Points on a hilly landscape, in no order, each with its height.
A ball rolls from a point to whichever of its 2 nearest points has the largest drop for the distance, and stops where none of them is lower. Distance is the straight distance between rows; heights are no part of it.
(1220): [172 110 115 146  92 161 123 114  97  75  83 129 127 170 121 124 145 154
 135 135 101 167 137 128 113 107 188 143 150 144 182 175 113  87  93 148
 128 139 111 124 115 121 175 170 154 134  91 135  64  82 146  62  92 166]  h=333
(442): [158 116  95  79 124  80 188 133 147 132 113 152 119 164 115 139 159 148
 131  83  73  81 142 107  71 130 123 172 157 101 107 144  86 141 143  87
 111 101 125 111 156 149 129  99 167 151 135 157 148 157 125 153 161 111]  h=395
(875): [111  98 132 114 109  84 123 175 140 141  94 146 149  81 122  90  78 119
 181 165  66  94 117 126 149 105 154 131 115 113 111 158 116 149 138  86
 163 120 161 108 101 140 112  39  92 144 165 127 101 158 169 144 111 161]  h=144
(67): [119 108 123  97 125  87 137 169 147 117  82 137 145  80 139  70  94 141
 172 134  54  91 133 144 127 122 176 149  86 103  97 162  89 139 155 101
 156  86 155  96  96 135 129  51 123 121 163 147  67 137 201 125 100 159]  h=136
(229): [ 94 136 136 138 145 179 124 112 133 171 138 128 100 122 149 140  89  93
 113 145 114 125 112 141 132 164 111 107  97  85 162  70 155 112 176 123
  94 151 119 175  93 112  79 165 124  83 137 123 151 169  69 153 134 167]  h=242
(313): [113 121 134 179 127 171 112 110 105 133 128 124 126 130 119 137 137 110
 116 156 155 162 114 134 144 135 132  90 121 125 158 120 161 122 107 148
 129 153 121 159 122 127 126 154 135 113 128 106 104 118 107  99 116 158]  h=461
(833): [102 111 145 159 115 174  89 118  98  84 142 116 118 115 119 105 122 130
 122 156 167 160 115 167 175 124 155  58  74 140 131 135 135 108  91 174
 150 120 151 130  97  95 146 163 147  99 106 109  70  91 163  89  88 174]  h=399
(962): [116 119  82  82 110 121 171 158 109  76 166 123 103 157  76 163 191 153
 120  62 144 117 132 132  90 119 118 115 132 141 112 157 103 139 120 121
 115  91 140 133 159 111 132 165 243 158  61 110 124 118 176 102 158 144]  h=596
(835): [178 141 131 114 151 114 153 112 155 159 138 113 136 184 149 177 165 154
 117  93 149 139 150  74  80 116  85 160 193 133 136 125 130 133 133 103
 104 171  69 137 180 164 148 135 115 157 136 140 220 124  56 154 161  63]  h=724
(291): [199 161 116 124 119 133  96 153 141  98 134 157 135 174  67 147 140 136
 119 136 177 138 110 125 160 111 159 135 157 172 103 177 131 108  88 125
 109  73 149  95 124 108 155 158  79 207  76 121 151 137 152 165 109  49]  h=451
(584): [162 136 143 168 111  84  92 145 139 137  93 169 144 120 113 101 106 111
 125 176 128 137 121 116 149  92 141 159 166 163 147 167 166 138  83 109
 166 135 126  97 125 165 144  66  36 177 155 113 116 125 142 156 130  87]  h=750
(1049): [ 98 127 153 184 144 140  71 119 115 155 105 147 146  91 158 117  76  83
 132 183 147 157 116 148 164 128 127 109 119 115 149 111 170 146 114 148
 155 179 113 134 111 125  85 118  46 107 176 110 111 129 106 149 108 138]  h=384
(117): [138 140 121  68 109  85 146 172 159 166 170 159 132 137  53 127 118 106
 144 108 133  81 100 117 117 136 113 111 154 133  84 132 134 150 137  71
 124  77 140 107 145 123 100  80 118 185 106 135 182 203 123 181 168 111]  h=700
(380): [ 54 103 141 135 116 150 136 168 124 177 172 114 137  63 112 123  67  89
 160 149 109  90  89 160 158 146 107  73  90  72 139  79 139 145 190  78
 133 125 155 163  97  86  52 107 126 117 127 106 120 178 143 139 124 206]  h=198
(304): [180 160 126 144 109 137  86 193 156 107 139 184 132 150  59 115 100 109
 132 153 153 128  81 104 171 120 183 126 141 171 115 184 135  99  95  94
 127  69 170  76  86 109 161 138  61 203  75 136 125 141 151 186 104  76]  h=433
(1126): [160 124 148 178 130 128 129 138 126 178 114 161 150 146 121 143 131  99
 105 156 132 144 119  79  92 100 121 152 200 146 196 136 173 143 112 100
 139 170  83 153 138 178 129  99  81 176 136 116 164 136  69 145 156 101]  h=67
(836): [141 157 160 146 151  53  97  91 131 127 113 114 164 115 164 127 131 148
 119 140 178 147 162 129 143 110 108 159 152 158  76 116 137 174  97 161
 151 137 118  88 164 160 140  79  73 136 192 136 157  87 129 140 135  47]  h=348
(232): [ 84 117 153 174 133 128  56 121 113 127 107 132 157  81 166 103  74  96
 150 188 144 148 125 168 190 114 133 111  92 120 120 134 147 141 100 143
 172 157 138 125 112 120 100  87  57  99 188 112  74  95 154 122  84 153]  h=351
(167): [ 96  92 111 101 159 115 193 102 129 176 117 101 128  97 187 133 147 147
 122  69  76  95 165 122  79 145  73 177 137  91 127  62  90 155 201 112
  99 173 132 169 130 163  78 113 176  85 180 160 168 125 113 127 136 150]  h=452
(906): [124 109 134 207  95 112 122 163  98 116 147 156 151 113  75 127 155 111
 124 158 175 157 113  97 149  88 157 112 172 167 180 167 174 163  63 120
 182 138 139 133 156 154 155  72 108 195 108  85 106  85 183 103 150 122]  h=569
(1232): [ 72 124 160 175 177 114  89  89 107 167 113 119 183  80 222 119 100 110
 128 152 151 145 149 135 144 123 101 155 124 110 135  81 146 169 128 146
 146 204 113 157 134 144  60  95  85  87 215 127 138 108 106 134 112 124]  h=262
(65): [ 95 114 123 135 102 162 108 144  99  82 169 111 116 112  94 105 154 147
 137 123 163 144 103 165 152 123 154  62  76 149 122 153 127 116 104 149
 150  94 174 119 115  90 149 159 191 122  73 106  70  90 201  79  99 179]  h=435
(332): [178 126 126 185  99 164 111 160 121 123 129 165 129 167  71 138 137 120
 107 166 159 155  90  88 149  93 183 112 186 148 193 178 187 111  83 109
 149 152 115 129 110 142 163 154 101 190  81 105 102 114 115 123 128 126]  h=541
(960): [120 114 150 208 116 147  86 134 104 125 104 154 147 116 131 123  97 104
 124 194 157 180 109 112 168  88 154 116 136 139 157 158 174 129  74 149
 171 163 126 130 116 137 131 121  57 142 138 106  75  90 145 113 106 137]  h=361
(1135): [ 90 112 115  86 120 103 184 123 120 111 131 102 116  95 124 132 179 153
 113  64 107 106 155 159  90 126  86 139 106 123  96 115  81 160 166 129
 117 103 140 128 167 134 127 105 231  97 130 120 113 106 180 103 158 167]  h=560
(538): [152 168 129 143 121 135  88 156 119 110 178 158 131 147  61 137 144  99
 118 138 209 145  86 123 174 117 144  85 137 167  91 153 161 120  87 133
 129  76 154  96 139 106 145 153  88 194  65 109 159 133 156 166 118  64]  h=465
(171): [151  99 108 169 112 143 129 118 111 128  61 144 147 132 163 122 117 132
 142 148  72 159 139 125 122 100 163 184 146 114 167 155 110 107 127 126
 131 163 115 146  97 129 136 117 118 128 128 133  72  98 127  92  86 161]  h=266
(1006): [123 141 141 125 136  57 120 112 139 135 109 125 153 102 137 105 129 136
 141 142 146 118 147 138 136 115 117 149 131 143  79 119 123 173 109 138
 156 123 128  87 150 157 124  62  94 138 182 117 135 122 152 134 137  89]  h=324
(212): [117  89 116 157 149 122 160 100 117 163  85 113 159 112 192 125 141 142
 133  87 100 140 167  99  69 111  97 186 157 113 152 102 113 145 153 127
 111 185 105 174 142 149 107 101 154 120 170 142 145  88 101  98 126 129]  h=513
(223): [ 98 134 151 139 155 106 123  89 139 185 121 123 146 110 192 115 104 119
 124 137 130 124 146 117 116 145  95 156 131 107 122  78 146 156 147 137
 121 189 106 139 138 161  81 103  93  95 201 148 177 138  84 145 130 109]  h=227
(1089): [166 118 129 156 101 146 101 121 127  86  78 140 125 156 142 111 116 136
 132 163 101 163 134 123 139  95 177 160 136 141 161 179 123  94  95 156
 146 134 123 121  99 133 157 140 102 135 119 130  67  88 142  88  84 140]  h=301
(663): [ 76 113 149 174 154 197 130  96  90 132 151  79 143 106 144 157 164 121
 110 129 177 166 127 141 136 137 101  82 118 130 184  83 166 136 127 162
 112 158  97 198 146 112 105 181 180  81 113  93 132  88  98  84 134 172]  h=436
(581): [172 150 129 128 132 113 134 111 151 168 121 140 115 177 136 150 134 128
 110 119 125 130 132 101  99 129 107 159 164 123 145 115 139 136 135 123
 105 157  94 135 141 157 125 128 104 145 136 138 184 150  57 163 143  87]  h=719
(725): [106 122 134 141 108  96 141 146 130 157 148 143 135 112 100 122 133 103
 134 144 152 121 108 121 130 115 133 115 142 130 133 126 156 148 112 115
 151 126 122 136 146 151 121  91 122 163 129 109 143 150 136 136 154 137]  h=600
(1043): [148 133 124 176 119 162 134 114  95  92 139 103 147 155 104 151 176 139
 124 111 184 167 145  78 119 106 137 132 175 172 186 155 171 118  68 155
 130 155  94 154 164 119 190 162 168 153  92  97 126  64 114  67 145 130]  h=450
(1134): [156 118 125 103 128  73 146 123 145 122  77 141 149 112 154  91 126 147
 155 123  48 100 155 136 113 114 168 182 127 122 102 154  95 135 144 117
 155 102 138  83 106 164 142  65 114 124 173 161 100 130 169 133 117 116]  h=224
(723): [129 124 129 111 168 119 165  62 119  97 118  74 126 131 197 148 183 187
 115  64 134 152 197 105  99 125  83 170 139 142  86 117  81 131 134 170
 104 147 107 118 169 150 163 146 168  88 157 146 150  53 124  86 137  87]  h=544
(297): [ 91 105 137 106 109  84 144 177 143 170 137 148 150  88 107  93  79  98
 176 136  79  83 104 139 129 118 134 123 118 104 114 127 128 172 154  68
 148 126 152 133 125 141  84  37 101 161 148 120 116 187 158 146 134 172]  h=77
(588): [162 157 124  71 122 107 121 176 173  94 126 150 134 135 106 103  98 141
 151 128  86  77 119 132 139 169 164 138  96 138  72 151  91 114 154 112
 114  42 158  80  82 109 151 126  88 133 111 163 131 188 144 180 108  87]  h=457
(861): [121 100 115 139 123 197 107 122 106 112 110 121 103 114 151 124  98 130
 141 159  89 144 122 166 161 138 156 105  73 106 151 129  99  83 144 140
 138 142 159 150  69  84 133 175 142  67 104 138  57 125 148  89  75 200]  h=322
(633): [184 142 131 152 119  79 111 119 141 112 101 149 143 144 115 131 137 131
 132 148 143 146 145 114 135  97 134 163 169 163 126 170 137 133  84 125
 146 115 110  97 145 155 161  91  75 181 137 113 130 100 144 141 135  62]  h=742
(923): [116 100 118 130 151 118 163  96 115 123 100 101 131 126 170 121 156 158
 128  75 108 136 173 112  81 126 115 177 141 129 129 125 102 142 134 144
  96 157 114 146 152 148 137 124 182 108 148 146 132  81 122  93 132 130]  h=528
(1175): [112 147 140 122 140 184  79 104 141  76 108 113  98 121 168  96  78 128
 127 156  95 135 130 172 168 163 140 102  57 127 114 126 103  71 137 175
 123 106 152  97  69  71 137 184 102  37 140 153  70 134 143 116  69 148]  h=524
(1034): [138 130 141 185 106 140 116 153 115 133 152 149 130 141  69 144 146 101
 112 151 183 160  91  96 139 104 155 101 173 147 179 148 191 138  79 114
 158 147 112 143 139 152 149 122 111 190  95  94 135 116 125 128 159 120]  h=553
(280): [135 116 148 197 139 193  81  99 105 150  85 156 146 138 168 147  93  96
 121 184 126 178 113 119 152 117 143 134 144 100 190 127 179 105 110 141
 140 199  91 169  93 123  99 175  60 113 136 119  95 102  61 130  93 144]  h=495
(479): [142 159 118  74 131 152 108 159 155  77 126 136 109 123 132  96  94 138
 139 124  85  89 120 150 148 171 156 112  61 133 101 126  75  76 160 137
 117  64 163  85  79  92 154 163 118  85 111 164 105 169 145 153  97 112]  h=481
(617): [111 158 143 104 155 145  75  85 143  93 133 100 101 115 157  97  93 129
 116 147 143 126 136 177 178 169 110  94  52 134  84 106 124 110 131 181
 126 110 142  94 100  86 130 163 105  50 159 140 110 136 134 144  93 107]  h=546
(189): [ 93 101 141 117 147  82 190 109 130 161 141  96 152 119 177 140 161 161
 128  59 142 109 162  83  72 130  65 149 170 122 102  92 110 168 158 117
 110 169 109 137 192 175 118  93 172 114 169 152 212 100 107 115 182 105]  h=487
(123): [ 62  92 155 188 147 111  77 107  95 152 105 118 181  55 203 117  83  96
 151 169 136 147 141 162 175 105 121 133 109 107 123  98 130 159 120 132
 166 187 132 155 132 112  64  72  82 106 201 107  90  90 147 117 102 161]  h=307
(941): [102 104 101 128 118 153 172 147  91  97 179 103 118 136  87 154 190 146
 116  69 174 130 132 121  95 123 118  99 137 138 153 138 143 143 110 135
 132 124 116 163 160 119 142 159 244 148  71  89 115 102 160  72 157 177]  h=612
(1305): [171 126 111 136 119 154 145  95 102  95  85 121 111 168 149 134 156 153
 128 108 104 151 150 105  86 117 154 152 155 143 173 145 123  88 107 154
 110 161  85 153 132 124 176 175 165 129 105 136 103  82 101  79 113 139]  h=362
(630): [128 118  97  95  96 118 151 169 138 117 133 156  98 150  91 125 132 131
 144 108  90 100 108 139 102 132 153 118 119 112 129 161 113 122 147  94
 120  85 150 121 122 120 124 123 174 154  89 138 109 165 143 137 138 159]  h=201
(1163): [196 164 123  85 138  94 135 125 168 150 134 150 118 186 105 160 127 140
 119 126 123 111 137  99 113 140 109 163 173 120 105 137 117 131 131 111
 107 116 104 112 132 143 135 120  96 175 135 155 195 180  83 202 156  68]  h=713
(452): [143 154 140 107 133 173  66 150 160  60 115 121 113 125 149  87  72 138
 138 169  98 117 122 149 172 172 172 112  61 145 108 151  97  73 138 153
 135  84 158  77  51  83 167 173  82  64 124 166  82 146 142 137  70 119]  h=504
(163): [134 175 124  67 138 122 121 144 173 122 163 133 100 124 103 124 101 134
 126 114 121  89 120 143 144 178 105 106  91 130  71 103 107 115 155 118
 103  75 154 100 104  97 117 147 113 105 119 146 171 203 120 185 138 101]  h=674
(113): [ 96  95 127 152 147 188 132  84  82 130 125  94 130 117 168 154 139 132
 118 118 137 159 138 158 138 141 112 115 105 123 174  83 125 106 146 159
  95 169 121 189 120  90 118 176 182  67 118 108 106  85 102  74 115 180]  h=411
(901): [115 152 150 136 151  76 102  86 117 110 140  75 152 117 162 148 150 156
 110 122 218 149 164 141 154 119  80 124 127 166  60 108 117 162  95 174
 147 125 114  96 197 134 134 113 111 125 172 111 171  79 145 115 159  56]  h=372
(790): [163 178 129 102 154 129 100  92 161 123 106 127 106 154 159 117  97 134
 116 153 112 117 150 131 138 162 123 155 113 119 110 116 139 107 139 152
 108 147 110  97  90 122 132 157  78  87 161 152 152 169  78 165 112  79]  h=297
(847): [ 93 116 140 106 123  65 145 135 128 186 128 130 156  74 128  96  89 115
 162 138  97  83 125 134 124 120 110 142 111 104  98  94 132 187 151  99
 156 138 147 128 135 150  66  33 104 130 180 126 145 166 149 146 144 152]  h=135
(83): [176 118 112 147 101 107 131 151 147 172 113 171 124 174  90 142 129 105
 127 145 114 119 110  91  94  94 135 153 191 128 178 150 159 137 117  80
 132 144  93 134 127 164 138  89  98 187 123 126 145 156  98 158 152 108]  h=97
(1002): [134 132 133 106 158 138 175 100 143 165 137  96 120 168 179 164 151 147
 103  97 131 126 149  87  78 140  76 149 166 121 139  92 133 126 168 124
  88 196  81 164 165 161 129 149 146 109 142 157 212 124  41 136 161  92]  h=729
(361): [170 136 139 184 117 192  67 134 138 136  90 170 116 147 132 129  72 101
 122 189 121 160  98 104 160 121 172 118 148 112 185 151 183  88 106 134
 142 174 108 127  76 122 136 183  49 131 113 125  92 131  84 137  86 144]  h=510
(730): [105 110 112  79 134 132 162 109 115 104 121  96 109  82 150 113 160 155
 120  93  83 108 146 173 122 142 117 130  76 120 115 114  72 129 164 161
 112  97 157 126 123 116 132 134 195  72 133 131  79 109 183 101 124 170]  h=530
(555): [113 121 111 104 113 146 134 126 113  73 149 105  98 132 108 126 164 147
 114  94 136 138 129 169 140 132 140  93  85 144 116 135  97 103 115 156
 121  87 153 124 123  99 146 171 205 110  83 114  84 107 179  82 119 161]  h=466
(282): [122 136 131  88 121  65 152 136 143 135 129 124 138 105 118 100 141 142
 142 106 119  91 148 145 125 131 122 141 112 136  71 124 103 159 127 118
 145  94 141  93 150 146 119  67 141 138 154 133 131 143 166 136 143 113]  h=290
(1026): [105 110 110  89 156 130 170  94 129 145 112 113 113 100 172 119 132 142
 118  89  67  97 158 149 114 150  98 161 105  95 125  82  90 126 191 146
  97 149 149 154 119 135  99 131 174  65 161 150 137 143 116 126 127 153]  h=425
(1007): [130 168 127 129 149 168  98 118 160 143 132 146  84 142 147 123  72  94
 118 158 116 122 119 136 141 171 122 107 101 104 140 104 158  96 143 134
 107 147 118 128  84 105 119 186  78  87 135 143 147 185  65 169 109 128]  h=273
(431): [ 96  92 141 139 143  86 176 119 122 182 121 115 164 114 172 128 134 139
 140  91 116 116 155  99  73 116  86 174 169 108 143  96 122 169 157 107
 114 181 105 163 168 173  94  67 151 129 181 143 181 111  99 115 155 121]  h=500
(472): [184 166 137 102 150  83 104  94 160 119  97 135 133 155 153 131 130 161
 113 140 114 129 164 125 131 136 124 174 145 132  86 132 114 133 121 148
 126 115 115  87 115 149 149 124  74 129 170 158 149 127 104 161 116  49]  h=321
(1214): [ 84 128 146 160 125 121 119 116  95 117 181  92 143 105 105 141 167 123
 117 122 206 159 134 141 144 118  96  86 125 161 118 120 151 155  91 167
 132 120 115 144 175 128 138 122 165 128 109  83 138  94 158  90 162 124]  h=413
(473): [121 110 116 143 128 184 134  84  84  90 104  95 119 142 157 138 156 145
 117 116 124 165 153 136 119 121 139 128 120 131 169 125 112  96 116 170
 107 158 110 158 133 102 153 180 182  85 109 114  88  79 119  70 108 170]  h=387
(907): [142 139 145 101 147 100 113 101 138  96  69 118 142 106 179  88 125 155
 134 131  59 122 162 153 131 131 171 176  92 121  92 142  84 120 135 157
 150  99 135  92  99 143 146  98 114  86 186 166  77 109 173 116  92 119]  h=265
(547): [126 102 134 166 104 185  92 126 113 100 117 132 125 130 126 124  91 132
 141 181 133 163 106 150 166 120 186  94 103 121 149 153 134  98 103 150
 148 140 152 129  83  96 136 170 114 107  92 125  53 102 141  89  75 184]  h=365
(819): [ 83 137 168 151 138  93 116  98 109 125 168  75 157  92 137 142 170 140
 122 114 224 157 159 133 142 117  70 105 130 167  88 103 124 175  96 169
 141 135 101 122 216 137 133 111 160 124 147  94 170  80 161 101 181 102]  h=392
(1202): [148 147  92  58 127 114 162 136 158 134 142 131  97 170 105 159 144 136
 123  92  97  94 133 125  97 149 114 144 132 114  95 126 100 124 156 104
  94  92 130 127 140 120 121 145 161 128 105 151 170 186 102 161 154 111]  h=419
(533): [ 75 131 138 118 140 149 147 114 114 170 175 104 109 118 132 147 131 106
 116 115 141 121 115 150 124 154  80 101 105 100 150  64 140 135 169 126
 103 140 124 168 130 126  75 142 166  91 126 112 161 150 105 131 157 164]  h=204
(984): [104 125  96  76 150 148 180 113 118 120 176  83  93 149 130 182 189 145
  97  65 144 129 148 116  91 143  69  98 135 126 130 104 100 109 145 143
  87 134 105 161 171 121 127 186 233  94  94 103 160 109 110  94 172 143]  h=638
(308): [177 161 114 102 117  92 120 166 173 156 152 178 121 160  75 141 107 112
 132 120 130  97 102 107 117 136 129 123 166 132 109 144 139 130 126  74
 116  89 128  99 123 122 121 111  83 187 103 143 189 206 100 199 156  82]  h=706
(683): [193 155 126  90 136  57 149 108 159 122  85 137 149 156 134 130 142 159
 133 108 105 107 158 117 115 126 139 178 154 127  78 153  88 148 125 113
 131  94 117  78 140 158 152  93  94 158 161 156 153 132 135 168 143  48]  h=345
(1094): [ 88 130 149 102 147  92 139 102 120 171 136 113 145  84 164 107 101 119
 126 127 113  96 138 152 133 141  89 142  95 110 105  76 130 175 160 130
 134 153 134 131 132 136  72  83 120 105 199 139 152 156 120 147 129 137]  h=187
(196): [130 129 131 181 123 146 125 122  89  76 159 107 139 141  97 145 172 133
 117 120 208 165 128 117 141 111 140  99 153 171 140 142 167 133  57 170
 147 126 119 143 172 117 169 145 162 158  95  78 116  73 157  77 152 129]  h=434
(1161): [ 94 115 127 115 121 133 172 134 114 159 167 122 114 124 111 149 156 123
 119  94 134 106 124 138  89 140  88 108 133 115 135  98 128 143 157 119
 110 131 124 166 151 144 102 125 195 122 112 112 158 146 117 122 171 165]  h=238
(374): [135 131 144 160 145 170 133 118 128 169 141 134 129 157 129 155 135  92
 111 154 146 154 113 103 108 123 123 125 162 109 193 103 179 125 137 126
 115 167  83 174 129 148 116 158 116 125 118 116 159 134  52 138 145 138]  h=480
(1243): [136 100 136 118 135 138 112 124 119 108  55 133 138 109 181 111  94 143
 150 162  42 131 151 158 138 116 177 170  96 101 123 153  81 106 154 135
 142 132 137 119  80 129 126 111 113  83 159 148  55 112 165 100  80 158]  h=205
(717): [129 115  93 101 109 108 173 131 108  84 130 113 116 132 114 140 190 162
 118  70 123 119 150 135  82 126 115 140 130 139  96 146  92 138 126 139
 114  97 130 126 170 128 147 140 217 137 104 120 107 102 169  92 154 135]  h=581
(742): [ 96 117 146 178 158 179  95  87 102 141 107 114 137 114 183 144 120  93
 118 155 150 171 126 135 140 135 121 112 122 114 177  91 166 116 125 158
 122 185  97 178 132 124  97 162 105  89 148 121 125 105  81 114 112 143]  h=479
(1045): [126 126 108  83 110  90 145 166 149 112 131 136 130 121  92  93 133 130
 147 112 104  91 115 144 120 127 149 121 111 140  87 161 100 139 129 103
 145  65 162  92 130 121 131  84 149 154 110 133 109 154 177 141 133 131]  h=248
(244): [112 158 153 161 127 117  62 136 121 116 172 134 140 106  79 127 142 101
 113 155 243 151  87 142 186 129 123  76 123 165  88 131 179 141  77 141
 153  91 146  99 166 111 134 123  76 171 106  94 165 114 168 141 144  68]  h=458
(27): [ 98 113 101  96 102 114 165 165 126 145 166 149 110 143  70 137 148 121
 130  96 123  98 104 130  84 126 118  93 136 102 130 126 131 140 153  88
 122 107 137 143 143 124 106 122 197 149  92 117 134 164 135 129 166 180]  h=240
(1162): [107 142 140 116 117 125 125 154 150 167 155 152 114 111  92 112  95  91
 135 155 132 121  91 129 134 140 129  96 120 117 131 122 163 132 137 107
 142 119 134 127 116 124 106 113  98 138 123 118 142 175 115 159 137 133]  h=611
(230): [132 120 149 196 100 143  82 169 121 137 132 173 122 110  90 112  92  89
 124 198 155 146  82 116 174 104 175 100 134 141 154 169 181 125  88 114
 177 137 150 110 101 148 141 108  56 164 124 112  89 115 149 137 112 143]  h=388
(33): [118  76 113 136 124 157 128 128 110 126  74 131 127 113 177 128  93 132
 159 152  40 130 137 167 147 137 165 163  86  75 150 120  76  94 168 112
 136 149 146 152  74 103 118 137 142  81 129 144  54 117 147  91  80 189]  h=263
(740): [104  96 104 120 142 165 167 103 116 149 114 114 112 122 159 142 118 126
 117 118  76 123 141 145 115 148 104 141 110  88 155  78 102 106 179 123
  93 161 133 179 107 114  98 151 169  82 129 137 112 139 105 112 120 181]  h=397
(160): [ 89 145 158 163 120 120  89 127 122 123 168 118 133  89  99 113 133  98
 123 159 211 141  83 154 178 127 122  60 102 157 109 120 171 153  84 153
 165 112 142 110 151 117 126 120 105 136 115  96 127 117 162 122 126 121]  h=440
(226): [165 140 123 128 146  91 163  95 133 135 114 102 160 176 161 174 167 166
 130  88 171 144 173  73 102 107  85 170 195 151 110 140 113 143 120 117
 113 149  75 119 193 166 170 111 107 170 152 148 192  91  89 133 161  39]  h=728
(141): [117 150 109  73 140 143 142 121 151 120 152 117  78 128 118 121 119 124
 112 116 103 105 123 159 131 165 103 106  85 109 101  88 108 102 166 140
  97  96 155 126 105 105 116 168 160  84 115 135 142 170 110 147 124 141]  h=663
(1146): [147 144 144 166 104 148  78 185 146 134 149 171 107 121  71 112  83  92
 132 184 155 132  72  99 176 123 179  90 142 147 146 168 169 101  97  98
 162 115 163  90  91 118 146 142  50 181  86 114 115 141 131 169 109 117]  h=410
(1226): [125 134 110  71 146 151 174 108 140 115 157  96  87 140 132 156 162 148
  95  90 103 106 143 150 115 158  91 114  98 115 121  88  95 100 169 153
  90 110 129 137 143 116 121 188 202  78 110 133 148 137 107 131 142 140]  h=651
(528): [ 82 118 133  82 119 112 143 188 141 167 169 138 125  76  92  93  77 104
 164 136  96  69  91 140 137 140 121  90  90 100 110 109 133 145 172  76
 140  98 168 122 109 114  85  81 123 129 130 120 125 189 149 153 133 189]  h=138
(1081): [129  82 104 151  99 148 152 127  88 114  73 125 130 123 153 127 142 147
 148 113  68 146 150 140  96 109 170 176 128 107 159 150  87 118 138 123
 128 147 131 157 113 125 145 133 183 127 112 137  61  94 158  71  98 188]  h=311
(108): [114  80  85 124 120 155 186 131  91 130  99 114 107 123 156 146 145 139
 131  98  57 124 136 147  97 132 132 163 118  77 169 115  83 109 178 111
 111 150 145 177 112 117 108 146 205 104 102 132  90 122 135  88 126 196]  h=363
(246): [175 160  96  59 118 124 147 155 157 101 129 155 108 171 102 134 130 142
 135 107  84  85 125 124 106 160 148 149 121 120  87 151  80 107 153 102
  94  59 135  92 107 110 143 157 135 149  98 169 154 194 126 175 120  91]  h=437
(324): [119 152 114  59 118  89 137 182 157 131 188 137 126 114  64 120 127 119
 143  85 143  80  97 139 138 147 111  90 110 133  57 122 105 139 138  86
 121  48 175  92 136  99 111 110 136 167  84 143 163 189 156 168 144 114]  h=691
(604): [122 167 141 116 120 134 105 170 147 163 187 145 111 134  78 130 110  89
 117 135 169 119  73 113 142 148 132  69 130 134 116 121 170 130 127  92
 125  87 141 123 121 100 114 144 102 168  79 122 174 191 117 174 154 110]  h=620
(1253): [197 142 108  90 111  89 158 128 149 113  96 151 130 181 102 148 155 149
 132 103 100 115 147 122  92 117 149 173 154 131 107 174  97 125 123 103
 116  82 113 100 141 137 149 105 126 164 123 149 140 146 138 157 139  78]  h=370
(488): [152 119  99 111 101 122 134 174 147 134 106 161 111 153 105 114 100 122
 157 141  69 103 109 115  96 117 166 149 136 110 145 172 107 118 146  79
 131 113 138 106  89 138 140 101 120 157 110 143  95 167 124 148 128 145]  h=146
(652): [155 170 117  48 128 110 140 153 153 123 172 133 125 144  83 149 126 135
 137  97 159  76 115 143 145 167 100 109 114 125  34 113  85 134 157 110
  97  55 159  98 138  91 107 137 110 151 107 159 194 200 138 187 149  75]  h=683
(128): [133 120 141 194 142 157 131 119 102 115 131 124 161 141 136 156 164 126
 116 128 189 174 128  71 109 103 123 139 195 161 202 131 180 140  86 147
 132 177  76 172 176 157 176 135 136 162 119 101 149  77  89  88 152 116]  h=462
(255): [106 135 121 123 107 162 112 168 132 121 168 127  96 116  98  96  93 114
 145 138 128 108  85 139 144 153 149  65  81 129 121 133 129  99 150 114
 126  98 168 114  93  87 127 149 141 123  86 122 100 161 143 141 102 170]  h=644
(127): [110 120 111 100 138 166 169 115  94  87 181  74 114 141 114 180 202 159
 110  64 177 142 156 118 118 126  98  99 132 157 138 126 122 111 107 159
 107 125 101 159 172 104 158 203 236 120  76  92 142  77 132  71 153 146]  h=626
(1297): [172 119 140 203 104 193  89 150 116 138 110 169 123 155  94 135 112 113
 112 189 144 163  90  97 158 102 189 111 174 114 213 171 190 106 104 118
 159 182 113 141  83 129 144 176  78 165  92 109  76 110  83 112 100 153]  h=526
(757): [116 117 160 178 143 139 132 113 122 162 135 120 154 135 148 151 138 108
 111 141 173 156 126  95 106 116 102 137 174 134 175 111 176 145 117 137
 130 177  77 174 167 162 127 127 113 135 133 119 170 114  75 125 160 101]  h=471
(1133): [121 126 125  77 136 137 139 117 123  68 121 101 110 114 142 101 160 169
 118  99  88 112 144 173 137 147 149 126  64 135  91 130  65 106 142 170
 127  64 159  95 109 108 158 162 181  75 121 138  76 107 196  97 103 136]  h=501
(619): [122 155 125 121 112 163 107 170 137 124 190 139  95 139  67 125 121 106
 125 135 169 123  76 126 147 147 156  64 100 131 122 128 159  99 123 115
 118  82 160 117 102  86 132 184 143 159  61 129 133 169 119 148 109 141]  h=630
(261): [158 117 148 178 108 139  74 121 125  97  72 151 140 127 150 108  89 118
 126 199 109 176 138 130 165  84 159 163 134 139 155 180 144 111  83 151
 163 152 129 109  88 139 148 123  47 127 161 132  59  87 143 111  77 130]  h=331
(398): [ 96 120 130 106 163 145 180  91 135 187 153  96 127 137 172 160 141 128
 100 101 120 125 140 111  86 147  62 136 141 104 154  66 130 128 182 125
  88 180 105 180 166 154  89 149 160  81 151 147 200 124  61 132 159 140]  h=735
(348): [180 132  98 122 107 129 135 147 147 142  98 165 111 182 103 130 124 129
 133 131  81 118 114 100  87 106 153 161 159 119 169 162 132 106 120 100
 108 133 105 126 112 146 145 135 120 168 112 134 126 156  94 145 127 127]  h=96
(461): [129 185 139 109 151 139  54 114 155  81 149 112 123 123 132 104 100 126
 133 142 175 123 114 154 184 181 118  96  57 160  45 114 130 103 113 170
 120  74 167  79 102  66 133 180  82  93 126 142 138 149 136 166  92  82]  h=563
(402): [123 113 127 161  99  80 124 154 119 122 127 142 144 102  86 106 137 116
 143 146 150 140 123 121 139  92 143 118 148 155 143 157 149 156  83 117
 166 114 142 116 157 152 137  56 114 171 126  97 108 110 179 118 146 127]  h=586
(1273): [174 129 131 160 133  92 143 105 131 123  91 122 151 157 147 125 162 151
 131 113 148 160 173  82 101  91 115 188 196 173 142 151 130 143  89 127
 132 151  94 117 175 173 173  92 100 171 155 129 150  74 121 122 144  66]  h=734
(379): [112 124 137  76 162  83 193  84 146 175 134  98 127 128 174 141 142 160
 116  69 102  94 167 105  93 144  70 157 149  94  99  73 100 163 187 120
  97 170 133 138 163 168  99 111 164  93 195 171 207 131  95 147 160 118]  h=472

Where does a ball stop that starts at each point below?
(1049) | (297)
(461) | (533)
(1273) | (1243)
(324) | (1243)
(923) | (171)
(941) | (1243)
(1297) | (1089)
(255) | (1089)
(723) | (171)
(619) | (1089)
(617) | (533)
(1253) | (533)
(538) | (1089)
